Points on a hilly landscape, in no order, each with its height.
From any point a ball takes the steepest step (drop divided by distance) to one of its 2 nearest points. It stops when none of these is lower. Distance is the straight distance between rows; heights are no part of it.
narur (h 5.03): [ -6  11   8   8   0 -29 -27   3 -21  -9  23   5  -1 -18  -6 -29 -32 -11
  -3 -15 -33  -3   0 -30 -29  21  17 -11  -7  -8  19   1 -14  -5 -13  -1
   4   6  -4   4  20  13   1]
Bopi (h 6.96): [ 13  -1 -17  -8   2   6 -29  -2  21  -4 -24   9  31   2   9  13  31  43
  10  10 -10   0  10  25   6 -31 -23  18  29 -22 -15  11  13  -4   0   4
  13  -2   4   4  13 -12  -3]
rukot (h 6.71): [-12  -1  14  14  21 -16 -12  -1 -14  -4   7  -6 -12 -12   7 -15  -1  -7
  19  18   8   8  14  -2 -12   2   9  -8  -6  15  -4 -12  -6 -15 -32  20
   2  17 -20  -7  -5  -8 -35]
leman (h 2.66): [ -8   7   1   9   2 -15   0  21   7  -7  22   8  21   4   4  -2 -29 -27
  -1  -7  19 -12  18  -3  -3   7  18  12   0  23   3 -13 -24 -26  -8  11
  -5  13  17  18  12  -3   3]
bado (h 7.21): [-20  16  18  17  26  11  11   9  -6  -1  -5 -11 -19 -15  -7  11   0  -5
  29  20   9 -13   4  15  15   2   9   6 -10  21  -8   6   0 -11 -13   3
   9  31 -14 -10  -2   6 -14]
limin (h 6.95): [ 21 -22   1 -15 -16 -11 -31 -28  -2 -23 -21   5   7  11  -8 -16  28  16
  14   6 -10   5   2  -6 -13 -35 -11 -21  18 -27  -7  -9   9   3 -22  21
 -12  10   0   3 -23 -12 -13]
riti (h 1.41): [ 13   0 -22   6  -1  -2  17 -35  -6   8   7   5  -3   2   5 -11  -1  15
 -19  -4 -23   4 -20  -5  14  14 -12  -5   1  -1  15  26  -2  -9  35 -11
   4 -25 -19 -34   0  -1  22]
Dila (h 2.51): [ -4 -26  21 -12 -18 -10   8   6   4  -4  11  10  22  15   7  11  -3 -33
 -11 -12  56 -23  10   4  -1  19  -8 -16  26  43  -5 -12 -30   0  -4   4
 -16   6  -2   1 -21 -20 -16]
pigu (h 2.71): [  7  39  -4  -7  26   7  16  11  -9  12  -7  -1 -13   9   4  10  25  33
   8   9  -5  32 -16  26   0   4  13   5 -20  -6   9   9  15 -10   9  -1
  11 -20 -11   7  16  33  -6]
tate (h 6.26): [  5 -18   2  -8 -12 -33 -14  -5  -9 -16   6  25  15  -2 -10 -36 -19 -20
  -2   1  14  -4  16 -21 -21  17 -15 -12  21   2  -6  -3 -21 -17 -13   7
 -18  27  -3  -2 -34 -22 -17]
pokez (h 5.83): [  7  13  12  13   5 -23  -1 -28 -38 -11  14  -3  -6   2   6 -31   4   1
   3  -2 -10  26 -19 -19 -25   7  15 -20 -24  14  13   0  -4  -4 -13  -2
  -4  22 -32  -4  14  14 -13]
pabe (h 6.05): [  8   3  16  13  -6 -22   3 -42 -31  -4  10  -5 -12  -3   4 -29  -8  -4
 -11 -13 -16  17 -17 -38 -14  -6  14 -22 -24   7  18  14 -12  14  -5  -1
   1  11 -25  -1  17  14   4]
neref (h 4.94): [  0   4 -18   2 -18  25  11   3  43  21  -4  11  25   1   7  33  15   6
 -16   5  -2   5   0  34  30 -14   2  36  12  -8  -7 -11  15  -3  33   9
  -4 -19  30   0  -5  14  24]
Robab (h 6.27): [ 12  -4 -15 -10  -1   5 -23   8  20 -12 -28  -5  36  16  12  13  39  26
   7  14  -8  11  -4  11  34 -23  -7  13  17 -13 -20  10  12  -4 -12  14
   6  -3  -2  11   3 -15  -3]
sedu (h 3.30): [  1  21   2  21  15  33  16 -11  18  23 -20   1 -37  -7 -23  16  17  13
  13  10   9  -6   3  27  31  14   5  24  -7  13 -10  10  15   6  39 -16
  24   8 -13 -35 -16  14  16]
zefal (h 4.87): [ 17 -23 -10  -7 -15   6 -10  12  17 -11 -16 -18  26  17  12   4  38  -5
   0   3  12   6  -3 -13  37 -18   1 -21   5  -6 -19  -2   4   5 -20  21
 -17   1 -10   7  11 -21  -9]
Dat (h 6.99): [ 17  17 -16 -22   3  -2   8 -14  -8   9   1  11  -1  19  14 -13  16  31
 -24 -10 -22  40 -20   3  -8   1  -2 -12 -13 -23  16  19  18   4  34  -8
  -4 -27  -1   7  21   5  19]
Lapin (h 2.34): [-26  -1  11  31   7  27  10  13  13  19 -10 -10 -19 -19 -13  34   5  -7
  21  18   8 -24  12  33   6   4  -3  29   0  23 -11 -12  11   3  24 -18
   9   9  12 -21  -7  11  18]
Meza (h 4.44): [  3  -6   0   9   9  -8   5 -10  -8   1  -5 -23  -9   2   8 -10  32   1
  13   7   7  27  -7 -18   0 -12  14  -5 -14  -1   1   0   5   4 -20  17
  -4   9 -25   2   3 -10 -18]
firov (h 7.32): [ -9  20  18  -6   6  -4 -14  31  -1  -1  12 -15 -11  -2   2   6  -5   5
   1  -9   5   8  -2  10  -1 -22  14  12 -19  -8  -5 -21   1  -1 -31  14
   4  -1  17  29  21  18 -20]
sazub (h 3.79): [  7  18  11   0  20  15  45 -18 -29   7  -3   7  -8  18  16   6   8   0
   3  12  14  10  -9  19  18  20  -5 -13 -14  39  -3  21 -15 -28  17  -4
  -8  -2 -27 -23  -7  20  -5]
lefet (h 7.85): [ 13  -2   1 -15 -12  -7 -23   0  -7 -14   2  22  13  -1 -12 -17 -27  17
   1 -12 -42 -14  -3 -16 -19  -6 -13 -14  18 -27  14  11   2  -7  -4  -6
   9  -2  14   4   2   0  13]
febur (h 6.63): [ 16   8  -5 -42 -14  17  14  -2   1 -16   0  20  -7  14  -8   7 -21  20
 -26 -25 -31   2 -24  -7 -13 -11   3 -25  -6 -17   7   7  21  13  43 -26
 -12 -10  14  31   2   8  24]
mup (h 3.06): [  1  12 -14  -1   5   2  10   9  -8   9   3  -1   4  12  15   2  14  12
   3   8   1  19  -2  13  -5 -14   1   2 -14  -4   8   2  11  -8   1  -1
  -5 -10 -10  15  11  -5  -3]
soz (h 3.78): [ 13 -24  11   3  -2  -7   0 -16 -10  -6  -4 -16 -15  10  12 -10  27 -17
   5   0  28  12   5 -10   7 -12  -4 -27  -5  13 -11 -13   4  12 -18  25
 -16   7 -24  -5  -3 -19 -27]
zit (h 6.79): [ 19  11  -9 -31 -11  12  16  -9   0   3   3  20   1  23  11   8  -3  21
 -27 -21 -15  23 -16  12  -3 -11  -3  -9  -7 -22   7   3  15   0  40  -8
 -17 -19  12  25   9   0  28]
delu (h 4.86): [ -9  -5   6  -9 -20   0   9  -5 -11  -5   8   6 -24  -8  -5  -5 -30 -17
 -20 -16   2 -18   0  -9 -21 -10  -6  -8  -9  -2   5  -9   2   5  -7  -3
  -5  -2  13  13  -4  -6   1]
keduz (h 3.53): [  2  -1 -14  26  14   2   5 -23  11  20 -26 -15  -3 -15  -6  -6  26  17
  13  23   0  10  -5 -11  33  13   4  13   2  11  -1  29  17  10  18   2
  29   7 -30 -28 -18  -5  11]
Nusef (h 5.31): [ 11 -17  -6   6  -3 -10 -17 -17   1   2 -13 -15  12   1  10 -20  31  13
  11   7 -13  31  -9 -26  -1 -16  15   3  -4 -23   6   8   3   0 -28  19
   1  11 -12  15   0   2 -12]
gedi (h 2.11): [ -8 -24  -2  -5 -23  -6   4   6   9   5   8  22  47  18   7   4  -6 -22
  -2   7  37 -24  14   4  -6  18  -5  -4  43  29  -6  -8 -20 -13  -2  -1
 -17   6   4  -7 -18 -33   4]
kal (h 7.36): [  2   5 -17 -14  18  23   3  -6  13  19   3   2   3  -2   9   9  15  22
 -14  -8 -18  18  -6   2 -20   9   4  23   6 -37  11  24  16  20  22 -22
  18 -33   3 -10  16  34   8]
Kezer (h 2.12): [ -1  -3  -2   3  11  10   5  17  25   2 -26 -29   1   5   1  20  35   8
   5   1  14  13 -12   0  29  -5  15  26 -13  -3 -25   7  16  16   9  -5
   3  -6   1  -2   3   1   6]
nuza (h 4.46): [-26 -18  10  14  -6 -11 -20  15  31  -7   0 -17   0 -11  -2  18  -8 -26
  -4 -10  16 -30  15  -8  36 -15  18  10  -2  15 -32 -11 -20   6 -16  21
  -6  24  25  14  16  -7   0]
dure (h 6.37): [ 12  -5   3 -13 -13   2  21 -22 -14 -10  -1   4 -22  17  -5 -14 -12   3
 -20 -17  -9   5 -12 -18 -21 -13  -3 -32 -21   1   6   6   9  13  21 -23
 -17  -2  -2   7  -2 -13   7]
kesav (h 6.70): [  9   2  12 -10   0 -16 -18   1 -15  -5   6  -2  -5  -2  -5 -18   0  -2
  -5 -22  -8  16  -2 -23 -18 -20  12  -5 -12 -31   6 -12   4  11 -25  17
  -8   4   7  36   3   9  -6]
vapo (h 4.38): [  6  27  -1  -5  11   5 -12  13 -20   3  13  -5  -5  -9  -1  -6 -22   4
   3 -13 -32  10 -11  -3 -27  16   7   7  -2 -11  16  -2   8   9  -2  -6
  16 -15   9  19  29  21  14]
bok (h 7.55): [-12  -5 -24  -2  17  29   4  -7  22  18  -8  -6  -5 -16   4  12  18  19
  -2   4 -12   5   6   6 -11   7   9  22   6 -31   5  28  17  22  13 -37
  31 -20  -1 -25   1  24   3]
Sab (h 5.91): [  8 -23 -15  -5 -20  21   4 -33  -4   7  -1  16 -15   4   2   5 -12  18
 -20 -11 -21 -13 -11  -4  -8 -10 -16  -5  12 -22   3  30   6   7  17 -29
  12 -19   8 -22   1   0   9]
bom (h 3.43): [ -6 -13  11   2  12   2 -21  29  23 -26 -22 -41   0   0   6  17  36   2
  16  -8  20  13 -11 -11  29  -7  21  27 -21 -18 -27 -13  15  29 -10  -9
   4   9   3   1  10   2  -5]
Letek (h 5.01): [-10  -9  11 -26 -19   4   9  -5  -9  -2   5  -2 -41  -7 -17  11 -27 -13
 -15 -16   3 -14   0 -18 -34 -15  -3 -19  -3 -18  -1 -15  10  30  -8 -15
  -8  -8  22   9 -12   0  -7]
Gim (h 3.54): [  5  35  -1   4  20  17  33 -12 -33   3  -7   4 -24  12   7   4   0  13
  -4  11  -8  14 -22  19   7  13   5 -12 -16  19   5  14   1 -27  18  -9
  -5 -18 -17 -11   4  33   3]
Mot (h 5.32): [  2   0 -22 -10 -19  24  14 -11  23  14  -2  21   6   3   8  25  -4  12
 -23  -5 -10   4   0  29  13  -4  -9  25   6 -20   5   7   8  -3  32  -8
  -1 -32  25   1  -3   6  25]
mimu (h 2.86): [ -8   3   1  26  11  29  23  -8  12  15  -5 -13 -12 -10  -4  29  -3 -18
   9   5  11 -16   6  26  33   9 -10  24  -5  37  -7  -5  -8  -3  21   1
   9   8   3 -17  -7   4  14]
vave (h 5.96): [  1 -19 -17   2  -8  11  -4 -20  -4  14  -4   0  -6  -8   1   0   0  13
  -5   5 -18  -7  -4  -5 -12 -12  -5   4   5 -24   5  25   0  17  -3 -17
  17 -19   5 -18   4   0   2]
nakim (h 3.29): [  5 -31  17  -5   1 -12 -12  -8  -1 -13  11 -20  -6   7   8  -2  20 -31
  -6  -3  36   1  19 -17  18   0 -11 -37   6  26 -10 -20 -15  14 -27  34
 -18  12 -21 -10  -2 -21 -34]
vebet (h 3.18): [ 14  49  -6  13  26  24  19  -2 -14   7  -7   3 -23   7  -8   0   5  23
   4   7 -17  24 -25  23  10  18  19   1 -13  10  13  10   9 -13  26   0
  14 -22 -19 -10   2  43   1]
baviv (h 2.69): [-20 -20   2   7 -10  -9  13   9   0   5  12  23  15  -6   6  -4 -29 -21
  10  19  22 -29  24  22 -26  21 -29   7  12  24   3 -11 -13 -15  -3  -1
 -11  -1   3 -17 -17 -20  -1]
lizod (h 2.03): [ 12   0 -16 -17  -9  -5  -3   8  -5   7  -5   3  31  17  12   0  16   9
   5  -3   3  17  -2   5   4 -24  -9  -2  -3 -22   3  -4   9  -6  -3  17
 -16  -4  -4  27   5 -14   5]
Duduf (h 4.85): [ -7 -16   0   6   1 -15 -19  11   3   5   4  14  14 -18  -5 -25 -10   4
  12  15 -40  -2  13  -8 -28  10 -14  -2   9 -32  12   5  -1  -3 -26   1
  12  -9   2  -4   4  -3  -6]
soni (h 3.12): [-16 -23  -4   3 -15  -5   0   4   0  -6   4  23   6  -9  -6  -7 -41 -12
   5   7   1 -37  18   7 -16   6 -24  -3  15  -3   5  -5  -8 -12   1  -7
  -4  -6  17  -4 -12 -18   6]
mazi (h 7.64): [  6  -2  -1 -18  -5  -2 -19   0  -7  -4  -3  24  18   3  -5  -5  -8  22
   8   1 -28 -14  15   2 -24 -12 -21  -7  21 -42   1   0   7   1  -8   4
  10  -7  15  24  -6  -1   4]
dunof (h 6.51): [ 19  -7   2 -27 -16  24  28  -9   1 -21  10  15 -26   9 -19   4 -29   7
 -28 -24 -21  -8 -22 -16 -21  -6   6 -34 -17  -5  10   9  12  22  44 -32
 -20  -1   0  15  -1  -3  19]
notin (h 2.18): [  2  16  -2   5  -1 -26   1  17  -6  -9  24  17  19  12   1  -4 -20 -26
 -11 -10  33  -9   6  -4  -4  32  28   9  19  35  -4  -4 -42 -26   4  -4
  -4  18  15  12  11   1  -2]
tepak (h 6.06): [ -4 -10   8 -17  -9 -28 -28   0   0 -22  -3  22   2  -7 -14 -34 -20 -16
  -3  -3  -8  -3  21 -23 -23   2 -12 -22  11 -21   0 -20  -4 -12 -15  15
 -25  22   9  19 -30 -11 -21]
bemag (h 5.04): [  5 -18 -12  -2   1   9 -16  19  28 -16 -27 -20  30  13  14  15  55   7
  19  16   5  13  -7  -1  49 -12   4  -3  15  -9 -23   0  22  10  -7   6
  -9   3 -10  -3  11 -19   2]
Fufuv (h 5.34): [-10  10  15   9   8 -16 -11  -2 -28   5  18  -2 -18 -20  -5 -18 -22  -4
   7   5 -22  -1   2 -17 -38  14   5 -13  -5   1  12  -1  -6  -4 -24  -4
  14   5  -8 -13  15  16 -14]
redil (h 3.70): [ 17  29  -4  25  19  23  16 -12  19  21  -9   5 -20  -6 -28  -2   6   8
   5   0   0   8  -1  10  53  16   8  19 -10  15  -3   7   9  12  45   7
  28  -6 -19 -38 -25  14  21]
pimu (h 7.00): [  5  -3   0  -7  -7  -5 -15  19   3  -1  -3 -19   2   6  -1   5  11   4
  -9 -13   6   7  -5  -9   4 -26  12   7  -9 -26  -5 -11   4  16 -26  12
  -3  -1  13  35   9   2  -7]
Zore (h 3.31): [-20  -3   6   0  -4 -15 -15  30  13   0   7  11  18  -2   5  -1 -14 -19
   9   4  19 -14  28   2  -7   5   2   3  -3   6  -8 -21  -6 -16 -28  22
 -12  12  12  19  -5 -13 -11]
feru (h 4.19): [  3  22  -6  29  18  12   8  -6  16  12 -22  -7  -6  -8 -13   3  16   7
  15   3   4   4  -5  -6  55  16   9  22   3  21  -4  14  13  10  29   8
  18  18 -14 -19 -23 -10  18]
bem (h 7.17): [ 11  11  -9 -24  10   6   4  -9 -11  17   6   0  -5   7   8  -8  11  25
 -13 -14 -30  34 -17  -4 -25   1   6  -4  -3 -30  18  26  22  23  20 -22
   9 -28  -4  -4  22  21   9]
Tipin (h 1.52): [ 25  -8   7 -15 -14 -22  16  -5 -10 -29  19  17  22   8 -32 -31 -16  -8
 -25 -14  27  -6 -21 -18   0  18   6  -8  31  25  -4  16 -40   2  29 -24
 -15  31  -9  13  -9 -18  -3]
pimo (h 1.14): [ 16 -18   4 -16 -19 -16  17  -7   0 -26   6  27  34  13 -23 -14 -17  -6
 -14 -18  29 -26  -7  -9   7  14  -4  -5  46  24  -7  10 -41 -13  14 -18
  -7  26  14   4 -28 -28  -1]
zovo (h 1.84): [  7   5   4  -6 -10 -33   1   5 -14 -21  32  24  16   3 -17 -24 -26 -18
 -17 -17  28 -10  -8 -17 -14  31  12  -1  22  23  -5   2 -41 -13   8 -15
  -8  26   3  13  -2 -11   2]
kuru (h 5.09): [-24  -6  18  17  17 -14 -27  20  23  -6  -4 -22 -13 -21  -7  12   7 -16
   3  -5  -2 -15  12  -9  21  -7  33  20  -7   3 -29 -14  -9   3 -23  12
   5  34  20  14  11   1  -5]
ziboz (h 2.25): [-17 -23  -6  15 -16  12  16  -2  16  15   7  11  17   1  15  20 -15 -20
   9  13  19 -32  18  29   4   1 -19   8  13  28   2 -11  -3  -6   6   1
 -12  -7  11 -14 -11 -18  12]
suf (h 3.97): [  5  25   6   0  23  20  35  -5 -11   9  -9   5   6  15  16  21  16  -1
  11  17  30  -2   2  16  24  26   0  -1   6  51   3  14 -17 -26  13   3
  -5  12 -28 -25 -12   6  -4]
ratum (h 3.48): [ -4  -7 -17  -2  16  10 -14  15  33  -9 -39 -21  16   0   7  15  59  18
  15  12  12  21 -11   1  42   1   7  20   8 -14 -24   9  28  15  15  -7
   9  -2  -9  -8  -6  -4  14]
fesu (h 6.23): [ -7  -2   9  -4   3 -32 -30  -6  -3  -3  11  13 -17 -15 -11 -35 -28 -12
  -5  -5 -17   6  25 -25 -37  15  -1 -17   4 -19   6 -21  -2  -7 -22  12
 -15  15   1  16 -18   1 -26]
gilil (h 8.10): [  6  25 -11  28  22  16  -3  -1  14  15  -9 -17 -12 -13 -24   5  -6   5
  -2  -5 -19   5 -18 -12  22   7  20  32  -5  -1   8   6   9  15  16 -10
  33 -12   1 -11  -3  29  16]
loles (h 5.44): [ -7 -13   5 -35 -12  -7 -19   6  -3 -18 -15  17 -11 -11 -23   5 -18   4
  -1   6 -27 -10  19 -15 -41  -9 -26 -19  23 -39   0 -18  14   9 -14  -1
 -10   4  22  11 -36   1 -18]
Gilem (h 6.45): [  7  -1  13  -9   0 -28 -33   5  -4  -3   8  12   3 -10 -10 -31 -19  -1
   1 -14 -34  13  12 -29 -25   0   9 -14   0 -37  12 -15  -7  -3 -24  16
  -3  11   9  35   2   5  -9]
Zogor (h 4.33): [ -4   0  14   5   1   6   9   1  -6   3   6 -18 -27  -3   8  12  -4 -13
  -3  -2  19  -8  -4   5   3 -19   2   2 -20  15  -5 -10  -8   2 -21   5
   3  -1   6   2  13   3 -13]
Fepim (h 2.98): [-19  -4  -4  16   8 -12   3  13 -12   6  24  15   4  -8   1  -8 -26 -14
  20  24   6 -22  20  20 -34  31 -27   4   1  17  10  -5 -12 -22  -1 -15
  -3  -4  -8 -29  -3 -11   4]
Gug (h 5.61): [ -5   2  18  11   7 -18  -4 -22 -36   7  14  -8 -21  -9  -1 -25   6   7
  13  12 -14  23  -3 -12 -36   0   5 -15 -11   1  18  -1   1   2 -26  -3
   8  11 -23 -15   1   8 -25]
Dip (h 7.35): [ 12   4 -15 -13  -8   5 -28  -2   7  -2 -12  18  24   2   1   7   3  40
   6   1 -22 -10  13  21  -7 -17 -29  11  30 -36  -5  12   1  -6   0  -4
  25 -17  15   6   7  -2   4]
pide (h 6.24): [ 12  -5  23   1  -4 -17  15 -41 -19 -11   5  -3 -24   7  -2 -25  -6  -3
 -18 -18  -2  14 -13 -26 -19 -13  -4 -30 -25  13   8  10  -6  25   2  -7
 -15  11 -18  -1  -1  -3  -7]
lofu (h 2.06): [ 11  21 -14   3  14  11  12  -2  -2  14 -12 -15 -17   1   5   7  17  14
  -8   1  -2  29 -15  -2   0  -6  17  17 -20  -4   7  11   8   5   1  -6
  11 -20  -6  -1   9  15   1]
Fita (h 2.48): [ 12   0 -20  13   7   2  17 -39  -3  23 -13  -5  -5 -11   1 -12  13  19
  -8  13  -5   6 -10 -11  23   6  -6   0  -4   2  16  33   1   2  21  -3
  22 -17 -31 -39 -10   4  16]
Tebu (h 5.75): [ -3 -18   3 -16 -12  -9 -29  -5   1 -14 -16  12  -5 -13 -14 -11  -6  -2
   4   3 -12 -11  16 -17 -19 -14 -16 -18  12 -31  -1 -19   2   5 -30  18
  -4   1  15  17 -28  -7 -18]
falib (h 4.07): [  6  20  -6   5  -4   0   0   3 -20  -7  23   1  -7  -1   3 -10 -34  -4
  -9 -16 -17  -3 -16  -4 -19  16   6  -3 -11   7  21  -1   2  -8  14 -15
   4 -10   3   9  18   6  20]
sola (h 5.62): [  4 -11 -14 -21 -30  18  15 -23   5   4   0  23  -8  10   3   7  -6  18
 -22  -7 -14 -11  -7  17   5  -7 -19  -7  11 -19   9  13  11  -5  34 -25
  -2 -16  19  -4  -2  -9  21]
neb (h 4.68): [  1  18   7  -7   9 -17 -20  22 -16  -5  17  14   4 -15  -7 -19 -31  -1
   9 -19 -44   4   3 -13 -36  21   4 -11   3 -21  17  -2   0   8 -13   0
   7 -11  16  23  23  20  11]
topog (h 4.20): [  5  21 -13   7   6  14  28  -3   6  15  11   6  17  16  21  22   5 -11
   0  12  17   2   4  22  20  10   1   7   0  40   3  -2  -3 -20  22   5
  -1  -1 -11 -14  -5  -6  10]
Mezu (h 5.50): [-12 -14  -6  16   4   3  -6   1   1  10  -2  -5  -7 -16  -2  -4  -9   2
   8  11 -13  -6   5   2 -14   0  -9  12   2 -22   2   4   2   5 -21   0
  15  -8   3   1   0  -7  -4]
kimu (h 5.19): [ -9 -15   5 -37 -25   5   0  11   1 -11 -11  10 -17  -7 -18  23 -19  -4
 -15  -2   0 -17   7 -11 -32 -18 -17 -16   7 -32   5 -25  22  24 -14  -8
 -11  -9  30  10 -28   1 -10]
sov (h 3.88): [-15 -17   9  13  -8  10  -3  13  24  -4  -6 -26  -4  -5   9  19   6 -25
  -2   0  26 -19   6  -6  36 -14   5   9   2  24 -18 -12  -9  13 -13  15
  -6  10  13   4  10 -16   3]
Ludug (h 4.18): [ -2  -8  11  -1  13  -4  26 -25 -30   5   4   6 -15  11  19  -7  14  -8
   5  18  18   5  -1  12 -12   6 -20 -20 -11  31   2  10   1  -7   0  -3
 -10   4 -26 -30  -6 -11 -18]
Fom (h 6.30): [ 14 -28  -2  -5  -7   4 -30  -8   7 -10 -17  -9  12  10  -2  -5  34  12
   8   9  -4  10  -7  -4  -2 -35  -4  -3   9 -28 -14   6   7   7 -28  11
   2   1  -7  15  -7  -6 -13]
bamon (h 2.37): [  5   2 -26  -1  -6  -5  -2 -18 -14  -7  18   9  20   4   3 -21 -20  14
 -19  -5 -25  -2 -28  -4   1  12 -13  -2   8  -7  17  24   3 -15  37 -20
  -5 -17 -18 -19   2  -2  25]
mupo (h 3.42): [-17   6 -10  12  11 -15   0  11 -18  10  21   5   0 -17  -5 -11 -22   3
  15  19 -26 -10  11   8 -37  29 -18  -5   1  -8  23   3   5 -13  -1 -15
   9 -10 -16 -29   4  -2   8]
nubad (h 7.89): [ -3  23  -6  30  19   7  -4  -1  -1   7   3 -17 -13 -18 -10   2 -19  -8
  -6  -5 -19   0 -14 -14  12   6  24  25 -10   7   7   9   0  -2  -2   3
  26  -1   5   3  18  21  19]
nubud (h 3.56): [ -8  -8  -5 -17  -9   0 -11  33  11   3  -5  -4  32   8   7   8  20  11
  11  14  14  11   6  21   9 -16 -16   2   1 -26  -6 -24  17  15 -15  26
 -12 -12   4  24   1 -10  -7]
Venuv (h 3.98): [  6   8  16   4  -1  18  35   2  -3   4   0 -13 -13  16  19  29  10  -6
   2   2  20   0  -6  16  21 -12   3  -9 -22  30 -11  -6 -14  -9  -3   5
 -13  -9   6 -12   7   3 -12]
Val (h 7.69): [ -7  26   6  14  20  -7  -9  -1 -12  -8  12  -8 -14 -12   1  -4 -22 -11
  -4  -2 -10  -1  -4  -6  -2   6  24   7 -15  16   6   2 -13 -18 -18   7
  14   7   2  10  17  18   3]
riv (h 6.97): [-14   4  25  24  23 -15  -6  -9  -8  -3   7 -14 -16 -26  -2  -8  -6  -8
  21  14   3 -10  12 -11   8  13  18   0 -10  27   3   2 -19 -12 -28  11
  17  32 -21  -7   0   4 -20]
Kez (h 1.64): [  4  -9  -6   1 -18  -9   9  -2   5  -6   1  19  47  22   2  -3  -1 -18
 -12  -8  31 -15   7 -10  13  25  -1   0  54  27  -5   5 -42 -20  -1  -3
  -4  20   7   3 -14 -24   4]
kufu (h 3.61): [  9  19   1 -13  -9   8  31   9  -2  13  -5  -8  -3  24  19  21  18   9
 -10  -3  15  14  -6  25   8 -17   0  -4 -28   8   0 -14   2 -10   2   3
 -16 -16   5   4  13   7  -3]
mepo (h 3.66): [-10  -2 -10   8 -13   0   1   7  -3  -4  17   9   4  -1  -6  -8 -41 -12
  -5  -9 -19 -24   4   0 -14   8  -7   9  10  -6  13   4  -6  -7   7 -12
   4 -12  22   5   7   0  25]
mibu (h 4.37): [  4 -12   9  -4 -14  10 -12  31  24 -20  -8 -34  -3   6   5  23  22  -8
   2  -5  33  -1  -8  -2  25 -17  20  15 -33  -3 -28 -14   3  27 -14  -5
  -4 -10  19  -2  22  11 -14]
Les (h 3.28): [-12  -2  13  20   7  18  10   4  17   6 -16 -25 -17 -11   2  33  13 -16
   8   2  16 -15  -4   8  36  -3   6  18  -6  31 -20 -10  -2  12   6  -1
   2  11   9 -10   4  -7  18]
ronoz (h 3.55): [ 21  -4 -15 -18 -16   0   5  16  13   0 -16 -17  35  26  16   1  37   3
  -1  -9  12  19   0  -2  30 -23  -2  -9  -8 -14  -6 -10   9  -2  -6  26
 -14  -2   2  23   9 -17  -2]
Deton (h 7.53): [-12  32  12   0  14  -9  -9  19 -16 -11  21   3 -10  -3   0  -5 -17  -6
   1  -3  -5   3   4   3  -6  -4  17  -2 -15   7   2 -14  -8 -24 -26  12
  -3   9  10  21  17  23 -18]
Nuv (h 4.08): [ -5  -8 -15   1   0 -14 -18  15 -12  11  11  18  13 -20  -3 -15 -15   9
  12   8 -49  -6   5   0 -35  16 -23  -9  17 -30  23  16  11  -2  -1 -13
   9 -14   1 -20   9   9  13]
Rogo (h 4.63): [-12 -12  12   6  -8  -9   1 -15  -8  -3  14  -1 -20  -9   2  -3 -24 -23
 -10 -13  16 -17   9  -8  -1  -6  -4  -5  -3  20   2 -10 -15   5 -19   6
   5   4   4   4   1  -8 -11]
Nav (h 1.50): [-25 -22  -4  21 -12  20   6  10  27  16  -7  -9   2 -10   6  33  11 -10
  11  20  12 -23  10  36  11  -6  -9  17   9  18  -8  -9  13   6  12  -5
  -9  -5  12 -13  -1  -8  17]
Vudef (h 7.40): [-21  26  11  23  24  10  -1  23   6  -1 -22 -19 -14 -15 -13  12  10   0
  29   8   9  -9  -2   9  23  10  16  26  -9  17  -8   4  12  -4   8   0
  14  28   5  -5  -6   7   9]
nafo (h 4.00): [  8   6   9  -6   5   0  39 -16 -22   2   0  -2 -10  27  24   1  14  -5
  -4   4  24  12  -9  14   3  -4  -9 -24 -26  30  -7   8 -15 -12   5   3
 -19  -2 -17 -14   3  -2 -12]
sobu (h 2.88): [-18  12   2  27  23  28   3   6  13  26 -13 -16 -27 -23 -29  18   1   3
  19  10  -2 -16   5  21   6  12  -1  29   3   3  -5   1  13  13  30 -30
  29   3   0 -32 -11  21  17]
vedob (h 4.52): [ -1  14 -17   7  -7  16  20   3  26  21   4   4  26  11  13  25   8  -4
  -5   0   1   8   1  31  26  -1   0  18  -3  15   3 -11  12 -18  29  10
 -10 -14   9  -1   1  -2  15]
geza (h 6.44): [ -3 -11   1   7   1 -28 -12  -9 -13  -7  12   6   6 -10   1 -29 -13 -11
   7  14  10   2  11 -14 -24  15  -7  -5  -1   6   4  -8  -7  -9 -17  11
  -9  15 -21  -2 -15 -20 -16]
vuro (h 4.97): [  5  -6  11 -12  -7  14 -13  35  17  -7   0 -29   3  16   0  24   8   5
   5 -14  21   8  -4   5   2 -27  15  21 -32 -27 -16 -16   3  29 -15  -3
   1 -16  19  17  14  15 -12]
vemu (h 3.91): [-10  -5   4  -9  -9  -7 -18  41  23  -1   4   5  25  -3   2   2   0  -7
  16  13  13  -2  25  19  -2  -3 -12  -3   7  -9  -3 -32  10   2 -23  29
 -21   0  10  21  -1 -13 -10]
bog (h 2.87): [ -7 -26  15 -13 -12 -14  -6   1   1 -12  13  -5   1   6   4   1  -1 -33
 -11 -14  45 -16  23 -14  14   5  -5 -20  16  30 -12 -22 -24   2 -15  25
 -19  14 -12  -2 -13 -21 -33]

Where does a ball stop that starts at each point below?
soz | pimo
vemu | pimo
bem | baviv
delu | lizod
pokez | baviv
vave | baviv

Call two points neighbours if one is among the 2 nearest of the other. Go from one point of each pair to the other, from neighbour to neighbour, staying as low as possible. Name the highest point that can't be avoided.
Kezer and baviv | vave
riti and baviv | falib
lofu and pimo | vemu
lofu and lizod | mup
Kezer and lizod | bemag
